Each row is a point on a tangle of strands that fork, close into loops and nearly touch. The rows are in no order.
Two points are linked if the straight distance between their rows is under 85.5. Some points are linked to none.
(257): [  8  26 -18   3  -9  -1  -4  -3  14  19 -14  -8  -6   0   3  -9 -24 -36
  25  31  -9  42   1   8  56  31 -18]
(757): [ -6 -45   2  -8 -24  10   5 -46  -2 -22   4  53  14 -48 -31 -18  16  -6
   0 -51   9 -46  -9  53   1 -28   5]
(873): [-11  61  -3  24  52  21 -20  53   2  -6  -9 -37 -23  41   5  26  -7 -13
  12  28  13  12  26 -22  -2   7 -29]
(164): [  7  32 -17 -19  28 -14 -15 -40 -18  37 -12 -34   0 -39  -8   1 -13   5
  -4  20 -20   4  -8 -31  38  13  12]
(597): [ -8   2 -19   4  -3  -1   2  41  34  31  -6 -28  14  17  11   3 -38   4
   8  19  20  25  26 -17  13  29 -14]
(373): [  7 -31  15   0   0   4  44   2 -19 -52   9  55  -3   4  10 -22 -26 -22
   8 -14  -3  11   1  37 -33 -23   1]
(690): [-19 -21 -12 -15  -1   6  14   4  22  18  -5 -18  24  -4   9  15 -27  51
  -7  10  30 -12  29 -22 -12  31  -9]
(881): [ 28  52  13   8  47  14   5  54  -2 -46  11 -12  -8  71  17  20   6 -50
   9  39  -7  32   1   9  -6   0  -8]
(903): [-14 -40  11  20 -27  22  -8  19  42 -31   9  43 -18  27  -9 -16   0   7
  24 -13  34   3 -20  68  -2  -1 -20]
(809): [ 38  -4  34  14  50 -19   8  58  10 -43  -3 -27  -7  33   3  -2   2  34
  -9  12  11  28   0 -45 -42 -19  55]
(772): [-21 -22  -8 -14 -50  -8   6 -49 -14  24  -6  20  -2 -20 -11 -14  44 -39
  12   2 -29 -19 -19  35  27  10 -34]
(752): [ 12  -7  -4  22  -4   0  22 -41 -26 -13 -12  35 -13  -6  13  -4 -30 -47
   8  -7 -10  19 -29  53   1 -16 -10]
(16): [  1 -24   4  14 -20 -32 -36  -1  23  38  14   8 -37 -10   6  -2  21  21
  -9  -4 -25 -14 -44   4 -21 -10  33]
(562): [ 46 -25   5 -21 -17  -2  18 -22  -5   3 -11   0  52 -33 -13 -28 -46   7
 -32 -37  22  31  14 -23  13  -4  41]
(194): [-43  68  -1  20  50  34 -28  29 -21  11 -17 -40 -35  20 -27  32   8   2
  12   9   7  -6  22 -32  20  11 -38]
(659): [ 30  -7  -2  -9   1 -15 -10   8   9  16   0  -6   3 -14   9 -18 -20  25
 -15  -2   1  21 -12 -28  -4  -8  41]
(17): [-13  38  -6 -10  -1   5  23 -42 -39  24 -32 -21   8 -12   3 -12  -3 -60
  20  24 -45  13   7   5  43  22 -55]
(867): [-10  34  14  36  60  -4 -32  24 -17  22  -8 -30 -44   3  18  31  -2  40
 -13   4 -24 -23 -13 -38 -34 -16  11]
(960): [  4 -33   1   8 -65  16   9  -7   3  20 -12   7  50 -27  -7 -24 -33 -16
 -23 -79  22   9  26  22  16 -26  -2]
(180): [-18 -27   2  17 -45 -17 -34 -22  25  45  11  20 -22 -30  -4   7  28  15
  -4 -27 -18 -35 -56  32 -12 -18  21]
(956): [-39 -19  15  19 -28 -21  -2  35  27  -1  35   3 -25  39  31  43  36  34
  -1  18   0  -6 -17   2 -37   9 -10]
(368): [  0 -46  16  12  -9   5  38   4   3 -31   7  42  17 -11   5 -20 -53  -1
  -1 -39  18   3   0  40 -33 -33  -2]
(794): [ 31  24   2 -17 -17   8  12  43 -11  13   7  -3  29  17  19 -21 -23 -36
 -10  -4 -15  49  12 -28  -2  -4  19]
(22): [-15 -28 -14  -8 -41  -5 -14 -67  -2  25   1  23   1 -39 -41  -3  35 -29
   7 -20 -11 -38 -35  48  34   0 -11]
(693): [-12 -35  -4  12 -15   1   3   1  32 -16   9  28 -19  18  -2   3  -5   9
  16  16  21  -5  -8  38   3  15 -27]
(945): [ 37 -23  -7 -13  -8 -11   2 -59 -12   2  -6   4  42 -49 -16 -13 -36 -16
 -18 -34   6  16  -4   5  36 -12  25]
(614): [ -2  29 -17 -19  18   2  -4 -26  -1   2 -16 -14  -3  -7  -7  -6  -1 -21
  25  47 -14  22  15 -11  48  43 -31]
(751): [ -7  22   1  -1  -1  -1  14   9 -21 -17  11  13 -25  44  26   6  34 -35
  16  40 -24  13  -2  15  -6  20 -24]
(479): [-12   8 -10   3  40   1  13 -26 -21  -1  -7  -2  -5  -9  10  11 -18   3
  11  17  -4 -12   3   0  -3   9 -29]
(144): [ 11  47   9  29  54  10   0  63   9 -34   2 -37 -17  62  11  34   0 -16
   1  25  15  14   7  -4 -18  -5  -8]
(629): [  3  11 -17 -19  13 -13  -8 -14   5 -23   0  -7  -8  14  -6   5  39   0
  24  62  -2   8  16 -19  26  35 -18]
(829): [-34  19  -4   7  -1   2  17  -9 -24  18 -14  -6 -37  33  17  22  26 -38
  27  47 -30   3 -12  26   2  34 -44]
(839): [-21 -18  -3   0 -51  -3 -15 -16   5  19  13  31 -21 -15  -3 -12  35  -6
   8 -27 -12 -15 -33  47  -3 -21   5]
(58): [ 21 -17  -7  17 -33  -4   1 -47  -9   1  -9  12  21 -31  -9 -19 -26 -46
  -6 -37  -4  24  -2  33  41 -25  -6]
(188): [-13 -24  26  25 -20 -31 -21  37  15  11  27  23 -42  10  26   4  19  32
 -16  -4 -26 -11 -36   7 -52 -20  47]
(949): [ 13 -21  -7 -17 -30  -9  -8  13  20  -2  14  21   5  -5  -5 -36   4  10
  -6 -10   6  18  -2  -1   2 -14  28]
(331): [ 20 -33  -8 -26 -15  -8   6 -64 -16 -19  16  41  23 -50 -31 -19  18 -21
  -8 -32 -11 -30 -16  20  21 -17  32]
(11): [ 27 -12  20  -1   7  -3  27  56  -5 -43  34  27  -7  44   6 -19 -15 -24
   4  -3  -8  35 -15  10 -35 -28  40]
(405): [-37  10   1  13   3 -12   5  24   4 -10  19 -16 -20  35  32  48  45  31
   7  31  -9 -18  15 -15 -32  13 -27]
(860): [ 18  17  37  33  43 -16   1  75  10 -27   6 -41 -17  57  20  28   6  27
 -16  11   9   2   0 -32 -61 -23  37]
(628): [ 21  13  20  10  78  -3 -15  12   7 -37 -22 -41   3   3 -24  21   3  65
 -19  14  38 -16  34 -61 -16   4  25]
(798): [-41  28  -2   6  27  27   4  26 -30  31  -2 -19  -3  -2  28  41  -9  40
  -7  -2 -10 -27  14 -32 -49  -4 -18]
(927): [ -5   9  22  36  41  -2  -4  61  16   1  -4 -40 -12  34  23  33 -19  41
 -11   9  15  -5   2 -24 -55  -5  14]
(20): [  3   4 -32 -24 -22 -21  -9 -41  -4  52  -6 -25  19 -44 -10  -6   4  -9
  -4   2 -14   2  -6 -24  35  12   7]
(427): [ 19 -34   4 -20 -43   8  25 -18  -9 -12  -8  25  52 -29 -14 -33 -22 -15
 -25 -58   9  11  24  -1   6 -26  15]
(842): [ 13  30   5  -8  12  13  16  31 -12 -30  11   8  -1  52  21  -4   3 -48
  11  29 -19  34   8   1   1  11 -15]
(302): [-13 -47  13   8 -24  16  15 -13  11 -33   8  59   5 -16 -13 -21 -12   6
   8 -39  18 -21  -9  53 -11 -22 -11]
(902): [-44  57   3  37  55  23 -14  17  -6 -15 -33 -35 -46  31 -19  59  29   0
  24  26  19 -21  20  -6  12  18 -58]
(604): [  1 -40   7  -7 -31 -11 -10  29  22   4  18  16  -9   5  -2 -20  11  42
 -13 -12  13  -5  -6  -8 -29 -10  46]
(325): [-14  35   7  15  31 -13   9  26  -8 -49   9 -20 -28  46  16  47  65  17
  13  37  10 -16  17 -23 -29   2 -28]
(142): [  2 -41 -11 -35 -10  -1  11 -21  25  11   3   7  44 -22 -10  -3 -16  42
 -25  -4  42 -35  21 -25  -4  35  17]
(439): [ 16   6 -11   6  -6   6   5  25  31  12  -3  -4  11  11   4 -16 -52 -26
  11  12  13  44   6  11  29  14 -14]
(463): [-14  -3  17  23  -2 -24  -6  51  17   2  30  -6 -35  36  37  29  19  26
  -8  14 -13  -7 -23 -11 -49  -6  22]
(695): [ -7   3  -8  -9 -20  -6  28 -59 -25  23 -25 -17  33 -33  -4 -14 -23 -51
   2  -4 -31   0  20  -2  53   9 -48]
(522): [ -5 -41   2  14 -14   5 -17 -49  26  -6  -1  51 -27 -22 -22  -4   8   6
  13 -14  10 -38 -47  70   5   0  -1]
(25): [ 14 -10 -21 -51  -5   1  15 -42  -9  27  -9  -6  49 -35  -7   7 -15  20
 -31 -15  21 -35  26 -40  14  31  22]
(894): [ 32  27  -2  -7  26   2   0  10  -6  -3 -10 -12   9 -11   9 -12 -34  12
  -8  13  -2  33   6 -33   2   2  22]
(81): [ 40   1  11  15 -25   9 -23  46  38  13  12  12  -1  19  -9 -40 -29 -31
   3 -14  15  56 -33  25  22 -19  30]
(506): [-16 -17  -8 -10 -15 -11  11  13  -1  17  15   5  -4  -4  25  10   7  31
 -12   2  -4  -8   6 -24 -38  -2  20]
(218): [ -1  14  24  30  66   1 -17  30   5 -19 -26 -39  -9  13  -1  27 -15  66
 -19   3  23 -24  18 -43 -41  -8  11]
(279): [-40  52 -13   3  37  14  -8  19 -27  18  -4 -32 -17   5   2  22  13  18
   6  12 -11 -19  20 -37  -6   4 -23]
(292): [ 34 -18 -10 -22   2 -20  -3 -81 -11 -10   4  31  13 -46 -32 -15   7 -31
   2   1 -12 -12 -28  17  47  12  20]
(830): [  7  -5   2  -8 -52  23 -33  36  32 -18  12  33 -20  24 -10 -48  31 -13
  19 -22  10  15 -14  46  12 -14   4]
(120): [  6  13  15  17  26   0  -2  70  23  20 -16 -58   0  41  12  27 -14  54
 -18   3  39   4  22 -50 -44  15  22]
(345): [ 40  -1  14  -6  58  -7   0   4   7 -56  -3 -17  11   1 -18   2 -10  44
   1  29  30  13  16 -40   0   9  19]
(80): [ -9  -8  12 -15 -66  21 -10  53  13 -11  22  37   1  21  -3 -39  23 -14
   3 -43   3  11  -4  35 -15 -31  22]
(431): [ -9  10  -4  11  25  -8  -3   6  -9  24   4 -19 -14 -10  26  25 -12  35
 -11   2 -13 -13  -6 -22 -38 -11  11]
(50): [-26 -23 -20 -32 -31 -10  10 -44  -8  25  12  12  20 -23  -9   0  35  -8
   2  11 -24 -31  -8  -2   8  13 -22]
(716): [-18 -39   1   3 -19   7  10 -49  -3 -21  -5  52 -16  -8  -7  -7  12  -8
  13  -7   2 -18 -24  59  -1   3 -20]
(892): [ 22  19  -7 -34  14   8  17 -11 -37  -2 -11  -5  33 -22  12 -10 -17   5
 -17  -8  -9  18  30 -45  -2  -5  14]
(589): [  5 -23   7  12 -36  22 -25  18  42 -11  -2  29 -12  -5 -19 -44  -6   4
  22 -25  29   1 -17  54  13 -18  -2]
(33): [-11  57   1  14  45   3 -31  36 -18  21   0 -38 -39  20   9  23  24  19
   1  20 -21  -4  -3 -44 -15  -7   2]
(656): [ -8  -6 -17 -26 -14 -10  -1 -25  -6   7  12  10  -4  -3  -2  -6  32  -4
  10  28 -14   1   1 -13  16  17  -8]
(618): [ 12  49  -6 -38  47  14 -12 -39 -41   9 -14 -28  20 -42 -18  -4   2   9
  -6  11 -16  -5   8 -53  31  11  11]
(891): [  9  -7  15   6   9   8  37  37 -10 -36  23  21   2  36  23  -6 -24 -23
  -1   4  -1  15   1  18 -40 -14  -4]
(883): [  1 -31 -14   8 -14 -13 -20 -56  22  24  -2  16  -6 -41 -19  -2 -10  -2
   7 -14   5 -26 -38  44  20   1   4]
(646): [-13 -23 -10   4   6  -5  10   6  35  -4   1  -6   3   4   0   9 -30  28
  16  25  23   4  12   5   3  22 -26]
(454): [-11  72 -10  11  42  26 -17  46 -18  29  -5 -39 -22  28  15  17 -15 -33
  12  22 -20  18   4 -15  12   3 -18]
(41): [  4 -19 -22 -33 -40 -13  -3 -53  -8  35   6   1  33 -45 -22 -11  31 -19
 -11 -14 -16 -23  -4  -5  38   8   9]
(749): [ 48  -7  25  10  45 -22   5  21   7 -62   2  -2  -8  12  -5 -13  -7  24
   6  21   8  34  -7 -19 -20  -7  39]
(701): [ -7 -25  -7  28 -64   2 -11 -48 -11  26 -10  -5  28 -33 -23  -7  -3 -53
 -10 -61  -8   2   4  46  51 -25 -26]
(437): [-36  47   7  22  33  12   7  20 -14 -37  -8 -19 -23  54  14  46  40  -9
  21  38   6 -19  28  -5 -14  18 -55]
(199): [  4  28 -15 -44  16   7  14 -56 -33  17 -20 -25  44 -40  -6 -10 -13 -15
 -10   3 -16  -6  34 -40  40  16 -17]
(153): [ -2 -37 -11  17 -59   0 -15 -43   0  30  -8  -3  43 -47 -21  -3 -15 -14
 -25 -80  15 -14  14  32  30 -30   6]
(594): [-30  17  -6  -9 -11   2  27 -28 -42  22 -10  -2  -9   2  13  -4  22 -47
  13  27 -44  -3  -4   8  14  18 -53]
(193): [ 25   5  -6 -52   9   2  27 -52 -38   1 -11 -11  58 -46   0 -12 -21   0
 -29 -16   1 -10  33 -38  20  10  15]
(565): [ -4 -29   6 -22 -61  10 -33  33  34   5  15  23  -6   1 -20 -34  46  40
  -5 -35  14 -16  -2  10 -12 -15  36]

A piece is two or more points that can be reached from each other along the links. Count, over all rows, the pieces, the separate loops (a circle has one, a figure eight two, a Y none), the forks (points with three links) and the tips (points with one).
pieces | 3
loops | 4
forks | 10
tips | 8

How many points has the smallest loop of links through each point below? Write - if it is on no loop.
(749) | 7
(257) | 17
(431) | 5
(701) | 7

A fork is a point with three links, a tip a point with one. Leave the first point through the second and follow the links. Name the first fork or tip that comes.
(873); (144) | (695)
(194); (902) | (839)
(695); (17) | (873)
(180); (16) | (194)

Name the points in between on the shortest way along the links from the first point to the second, in order.
(25); (902) | (193) (892) (894) (659) (949) (604) (506) (431) (798) (279) (194)
(522); (279) | (883) (22) (772) (50) (41) (20) (164) (618) (199) (193) (892) (894) (659) (949) (604) (506) (431) (798)
(50); (292) | (772) (22) (883) (522) (716) (302) (757) (331)
(16); (144) | (188) (463) (956) (405) (325) (437) (902) (194) (873)
(883); (690) | (22) (772) (50) (656) (629) (614) (257) (439) (597) (646)
(17); (325) | (594) (829) (751) (842) (881) (144) (873) (194) (902) (437)
